Points, in no order, along strands that fork, close into loops and pass close to each other.
In the rows, zero is written as 128.
Points whose rows are less than 116 apart are linked; no others are. Some points are linked to none.
bopi: [ 95  84 167 140 167  71 121 105 102 103 120 116 209 150 164 129 153 133
 101 147 166]
valu: [192 106 148 146 120 168 102 126 185 166  92 127 124 169 146  81 113 111
  96 117 142]
pusa: [177 134 156  99 108 141 100 139 173 162 113 171  91 137 171 149 135 115
 165 131 102]
Nuki: [145 166 142 105 195 103 168 108 177 151 163 115 115 153 171  99 101 177
  85 120 121]
Lal: [118 167 116 120 142  96 124  98 189 144 118 144  96 170 166 166 130 152
 128  96 138]
gizo: [107 104 186  69  88 137 138 167 157 117 160 111 156  84  90 108 121  96
 153 164 107]
Nebis: [142 182  92 156 135 146 123 141  69 133 131 135 127 115 117 195 141 165
 198 120 120]
vuneb: [104 150 119  99 126 118 145  97  98 100 161 135 116 104 139 152 144 134
 134 144 154]
Lup: [114 173 114  91  74 114 115 158 101 115 126 131  81 148 121 143 182 123
 146 104 177]
sesi: [145 109 150 118 139 135 134 124 166 151 150 116 120  91 135 121  93 127
 133 147  72]
Fiv: [101 125 143 171 144  88 125 137 167 147 126  75 190 132 103 100 121 147
  87 110 166]
mifu: [154 143 130 112 208 128 147 185 128 152 107 167 144 185 166 131 125 171
 136  87 131]
zusum: [167 184 126  96  92 131  91 123 105 125 143 125  42 138 131 123 165 120
 201 113  79]
kofo: [ 99 129 151 127  90 135  95 101 106 111 102 106 155 161 129 126 167  91
 141 144 209]
nus: [ 96 103 142  89  82 127 108 152 206 110 112 111  97 171  98  85 123 103
 121 105 131]
tosaf: [ 95 116  91 131  67 100 120 145 127  89 113 152  58 113 102 152 153 101
 147 116  91]
demek: [160 142 149  55 102 183 145 125 137 117 154 141  88  90 110  71 107 114
 133 144  90]
lidi: [143 107 111 137 125 187 120 117  66  74  89 146 142 144 117  99 135 109
 126 132 167]
zavu: [132 149  85 188 154 143 136 137  36 102 131 109 149  99  82 134 135 146
 148 129 162]
Kide: [125 115 139 131 189  99 147 190 105 158 126 151 181 144 160 150 143 147
 129 112 152]
vevu: [138 132 148 107  82 129 133  93 169 155 128 166  98 111 161 157 163 108
  97 121 159]
gapop: [117 116 145 142 152 140 103 124 161 131  78 127 144 151 147 161  89 112
 202 141 119]
buruv: [101 141  91 136 123 165 137 110 123 105  78 207 143 141 117 186 141 135
 156 116 143]
roz: [136 133 114 107 178 158 116 189 108 128 108 136 134 191 130 108 115 155
 171  89 101]
pifi: [120 146 116 106 113  83  97 143  92 121 104 132  80 180 158 152 169 120
 164 106 154]
zifu: [174 160 152 134 172 119 127 116 166 184 145  96 134 153 163 106 120 159
  98 113 149]
sidod: [163 123 100 187 145  84 100 147 123 172 144  88  92 124 145 138 111 132
 131 111  67]
bipu: [146 112 108 177 177  91  96 152  69 141 125  99 135 136 138 155 122 136
 174 124 100]
nusan: [150  89 135 142 110 117 110  43  78  84 147 111 145  80 155 125 139  93
 115 196 118]
zepi: [106  98 157 162 115 125 144 121 212 151 100 146 173 139 128 114 141 107
  54 129 158]
nupom: [ 89 117 120 153 118  92 129  84 191 126 109 128 103 155 153 155 129 118
 119 108 126]
Fisig: [131 130 164 122  69 117  92  95 115 130 135  92 136 120 134 112 170  86
 138 159 176]
bepa: [126 138 124 154 131 100 129  98 135 142 158  76 162  89 109 119 118 135
  82 134 165]
Gepu: [113 125 110 107 115 151 116 164 152 102  98 143  81 150  98 129  94 129
 174 116  58]
Faf: [129  75 125 146 138 126 125  71 129 107  86 180 125 144 169 129 133  93
  87 147 114]
Ziz: [113  90 174 114 115  72 134  63 182 125 169 114 133  99 154 138 133 116
  99 151 128]
pino: [104 146 106 162 114 131 159  47 139 125 154 106 146  74  99 141 111 141
  97 138 160]
Fabiv: [128 131 144 121 164 135 106  86 175 120 105  93 120 164 141 111  73 129
 193 140 103]
tudo: [145 196 127 118  87 146 125 120 186 181 142 119  80 110 102 135 138 138
 127  94 139]
zage: [182 141 105 147 131 145 115 188 114 178 100 145 116 159 133 100 148 136
  92  89 146]
milor: [109 109 117 139 172 116 172 208 120 155 133 172 161 109 121 145 123 151
  86 104 126]
perod: [158 114 141 129 165 142 137  42 137 114 108 174 146 130 198 117 119 122
  72 154 139]
Mepil: [120 157 137 122 132  98 113 178  69 141 177  49 147 128 100 115 151 134
 155 124 139]
bur: [147 133 115  97 109 157 173  89 126 129 157 167 119  55 124 113 118 132
  54 152 126]
nogas: [167 141 143 132 109 114 103 128 191 173 113 113  98 169 150  86 127 120
  80 109 163]
vaged: [ 88 105 136 151 124 135 135  78 185 116 103 148 139 111 142 170 102 114
 157 150 108]
kovu: [159 140  73 156 160 146 151 112  35 111 132 153 132 103 132 128 119 151
 111 136 140]
piden: [ 97 174 116 141 140 148 124 125 162 146 136 108 120 130  98 178  95 162
 208 110  83]
golo: [ 67 107 132 158 115 124 113 129  91  96  93 114 165 165  89 136 160 107
 146 112 194]
mek: [ 92  86 149 136 153 119 129 130  79  95 118 126 221 116 115 133 128 120
 133 168 148]
gam: [104 110 117 135  71 133 145 142 113  66 130 156  90  78  90 156 134  92
 164 169  74]
Luked: [133  75 139 160 130  60 136 158 129 162 163 132 161  90 157 165 135 131
  81 132 117]
basi: [155 174 102 121 156 211 121 158  84 155 133 137 120 180 109  91 108 167
 162  96  82]
gafed: [166 183 124  90 134 170 114  72 124 116 130 118  99 140 136  95 113 131
 156 137 146]
rof: [121 127  82 140 131 162 135 146  99 104  82 175 130 155  99 126 131 137
 125 102 146]
zenas: [158 142 149  86 127 135 103 144  85 139 162 118  77 121 149 123 141 119
 208 140  42]
zal: [146 119 106 148 149 160 154 121 182 148 106 167 132 101 130 137  62 145
 114 133  79]
nivik: [140 148 100 140 118 142 162  58 129 148 154 162 121  74 138 152 121 151
  62 120 152]
Moga: [ 80 127 104 177  66 151 162  97 104  84 130 132 122  71  78 154 157 101
 102 153 138]
nez: [138  81 162 136 131  97  98  25 152 105 127 105 141 100 170 109 118 100
 103 182 120]
zunep: [ 90 108 136 110 148  71 119 132 115 105 111 140 122 180 180 160 159 118
 148 115 148]
Lado: [121 190  99 109  98 138 118  95 179 126 109 158  73 148 108 146 125 149
 148  91 128]
fotov: [ 91 135  95 135 156  52 149 150 118 131 154 125 105 145 145 157 155 163
  90  86 141]
nutu: [171 123 131  99  99 144 110 109 129 124 112 185  83 105 154 163 133 110
 180 150  86]
nudo: [158 169 146  95 113 152 126 157  50 135 174  78 140  99 102  97 156 135
 129 153 152]
vure: [139 104 139 134  92 165 137 113 141 135 121 139 145  88 105 104 111 102
  79 162 135]
somo: [ 94 111 135  67 151 139 138 190 135  90 119 140 130 198 131 104 120 141
 137 101 136]
Peme: [155 157  91 129 147 108 130 186  64 163 144 147 113 139 127 122 161 153
  99  82 158]
Selim: [101 126 158  90 158  80 156  94 186 113 162 106 146 138 151 112 112 150
 101 140 137]
tig: [105 112 149 137 127 121 150 161 114 130 168 109 174  59 103 165 109 131
 159 166 101]
variv: [148 131 146  87  89 152 112 133 141 136  99 178 113 164 163 125 150  95
 128 134 161]
Bekir: [103  97 168 106 161  61 136 101 133 102 126 152 155 165 210 140 152 126
 109 146 144]
Zar: [126 114 110 170 167 138 146 117 172 148  89 160 149 133 122 126  88 153
 100  98 126]
nebeb: [109 121 125 176 173 122 131 117 153 131 102 111 170 154 125 118 102 138
 125 111 158]
nuruk: [127 140 151 140 123 173 104 174 130 167 111  93 156 165 107 119 130 123
 173 114 158]
pup: [ 92 166 103 114 138  75 135 161 105 133 168  70 106 140 107 122 148 155
 118  92 151]
mabaz: [109 101 128 158 137  30 139 127 132 128 163 125 128 132 173 165 162 136
  75 107 141]
fidal: [132  99 111 203 126 147 131  98  84 129 106 134 179  80 102 146 147 104
 105 147 151]
Dolun: [164 122 171 107 133 126  95 150  96 161 171  99 132 106 165 151 128 113
 201 169  76]
Zuza: [143  75 116 196 111 114 110  94  66 107 119 128 149  78 136 122 153  93
  81 164 119]
Tun: [155 129 168 130  59  91  95 119 112 153 179  79 109  80 130 139 176 101
 144 144 155]
milig: [113 142 115 109 137  81 111 100 139  95 133  88  65 167 127 107 116 122
 148 113 111]
zese: [126 142 125 147  94 134 106 185 116 160 155  70  94 114  85 107 128 117
 177 120  59]
zif: [163 113 167  64 149 165 129 100 170 124 133 133 113 124 144  71  87 111
 141 161  84]
danim: [ 47  97 121 183 152 102 124 106 110  97  72 141 165 165 117 167 164 101
 130 102 159]
Vobag: [151 148 153  99 142  94 104 117 187 150 114 143  79 178 192 143 132 126
 166 122 106]
Fosa: [103  89 111 131 157 118 182 163 107 129 108 210 163 124 128 123 142 130
  54 106 146]
vefam: [ 88 126 119 118 153 133 113 103 170  85 108  84 115 187 107  92  77 133
 160 108 122]
Dep: [124  54 159 113 113  68 130 140 147 101 139 119 149 122 154  76 127 108
  58 160 100]
moke: [142 138 123 147 121 144 135 134  40 107 150  91 177  83  91 106 146 133
 111 149 182]
vevun: [131 177  95 113 194 147 165 123 119 143 138 153 153 126 122 131 104 182
  99 102 156]
zatol: [ 91 146 125 158  68 169 149 123 124  71 127 138 112  70  66 158 135 115
 160 170 122]
Bar: [156 199 120 128 113 153  97 135  89 152 137 113  90 138 128 152 151 137
 209 116 127]
bom: [167 125 134 120 108 160 118 214 114 176 126 129 139 139 119 103 141 118
 121 118 135]
Far: [ 83 117 128  90 144 113 178 162 156 113 111 193 140 162 146 130 151 134
  70 103 149]
Tes: [ 94  96 150 136 145 127 131 122 136  97 135  96 198  93 100 125  79 124
 134 174 117]
vuzar: [197 134 131 117 123 182  95  95 136 133  94 119  96 186 144  70 102 114
 142 128 145]
gem: [144  62 132 136 145 150 117  87 145  90  83 141 151 162 136  65 112 105
  63 136 131]
bez: [175 133 127 127  96 155 134 130  91 135 156 166  97  65 139 177 136 134
 163 166  88]
Zomoz: [102 140 132 100 143 198 135 191  94 119 118 115 173 167  79 117 129 148
 172 107 169]
fal: [172 198  95  77 140 173 114 118  85 131 144 129  72 165 123  88 120 160
 143 103 109]
depe: [ 90 121  90 183  71 106 111 129 135 107 101 108  93 121  86 143 139  98
 142 116 120]
bep: [111 106 173  68  89 159 119 168 196 122 134  90 122 141  93  87 114  98
 137 135 119]
Pevo: [165 132 146 138  88  93 122 118 110 178 190  96 122  70 144 170 163 136
 107 131 155]
fovim: [140  80 149 128 121  91 109 174 113 116 137  87 151 119 112  86 118 110
 111 151 101]
kobi: [ 78 128 114 155  89 111 107 168 123 105 110  83 127 149  70 122 145 113
 140 106 166]
Zoli: [136 188  89 111 138 185 127 128 111 118 104 182 139 134 111 181 112 165
 192 125 111]
nuzut: [152 149 113  76 120 184 162 145 102 135 144 168 113  82 110 116 112 147
 109 143 107]
lapo: [ 96 159 112 101 170 170 161 153 123 124 137 114 162 143  83 106  95 167
 138 112 142]
Kosot: [156 145 123  99 205 117 153 140 135 139 140 158 115 159 195 139 100 168
 122 116  99]
gapun: [154 108 142 141  98 146 136 166  76 125 170 117 134  55 107 138 128 112
 157 186  84]
nub: [122 112 151 138 149 128 154  49 198 134 112 146 165 131 154 107 120 130
  49 140 152]
Vol: [145 134 100 172 150 126 113 175  71 163 111 150 138 111 126 182 137 145
 166 106 131]
Mog: [ 85 155  90 170 111 134 166  86 157 121 143 123 116  66  83 168 103 154
 119 118 125]
Zupod: [181 151 103 140 124  98 128 151  98 182 166 138 101 110 152 167 174 146
  89  98 161]
Zire: [100 164 126 143 143 111 111 166 159 169 155  73  94 140 106 141 114 146
 192  92  62]
Neto: [137  72 146 120 112 191 134 127 145 109  96 155 163 115 116 115  93  97
 132 165 121]
losu: [ 90 111 124 113 108  81 128 115 182  98 118 129  71 156 133 108 119 109
 112 113 109]
geni: [114 171 102 154 121 155 142 119 171 148 132  99 112 101  72 142  79 151
 159 124 101]
gipug: [ 99 103 159  49 158 114 172 168 161  88 137 149 162 172 156  87 132 134
  83 125 143]
ripu: [118  71 150  89 145 106 139 101 131  68 123 126 159 143 144  65 103 114
  71 170 109]
Sul: [127  84 137  92 125 168 111 127 103  71 100 132 147 153 134 110 105  98
 155 147 134]
kip: [166  95 134 190 144  56 111 144 156 174 139  74 149 120 150 134 126 131
  95 126 111]
tomoz: [ 85 123  89 195 114 149 149  93  78 116  96 163 152 105  99 169 167 120
  98 119 152]
mem: [174 179 141  86  84 148 134 121 151 181 161 149  80  86 137 151 164 132
 118 115 154]
vepov: [133 101 122 146 121 139 116 201 100 143 146  78 120 123  85  77 104 123
 129 126  57]

How many points has the smallest loop of links through each point below? Write none if it is on no loop.
bur: 12
vuzar: 11
roz: 8
vefam: 7
Lado: 8
gam: none
tig: none

A tip is a point with one link. Name the tips that can be reached along the links from each point below, in the order of the rows.
bom: danim, vevun
zenas: zepi, kovu, Dolun
nus: gizo, Lup

Name the points in between on the shortest way along the links from the first point to the second, in order.
gafed; Moga: vuzar > valu > nogas > zifu > Nuki > Selim > Ziz > nez > nusan > Zuza > fidal > tomoz
depe; Zuza: tosaf > gam > zatol > Moga > tomoz > fidal
Vobag; pifi: pusa > nutu > bez > gapun > tig > Tes > mek > bopi > Bekir > zunep
bepa; fotov: pino > nivik > bur > vure > Neto > Sul > lidi > rof > buruv > Zoli > Nebis > Vol > bipu > sidod > kip > Luked > mabaz
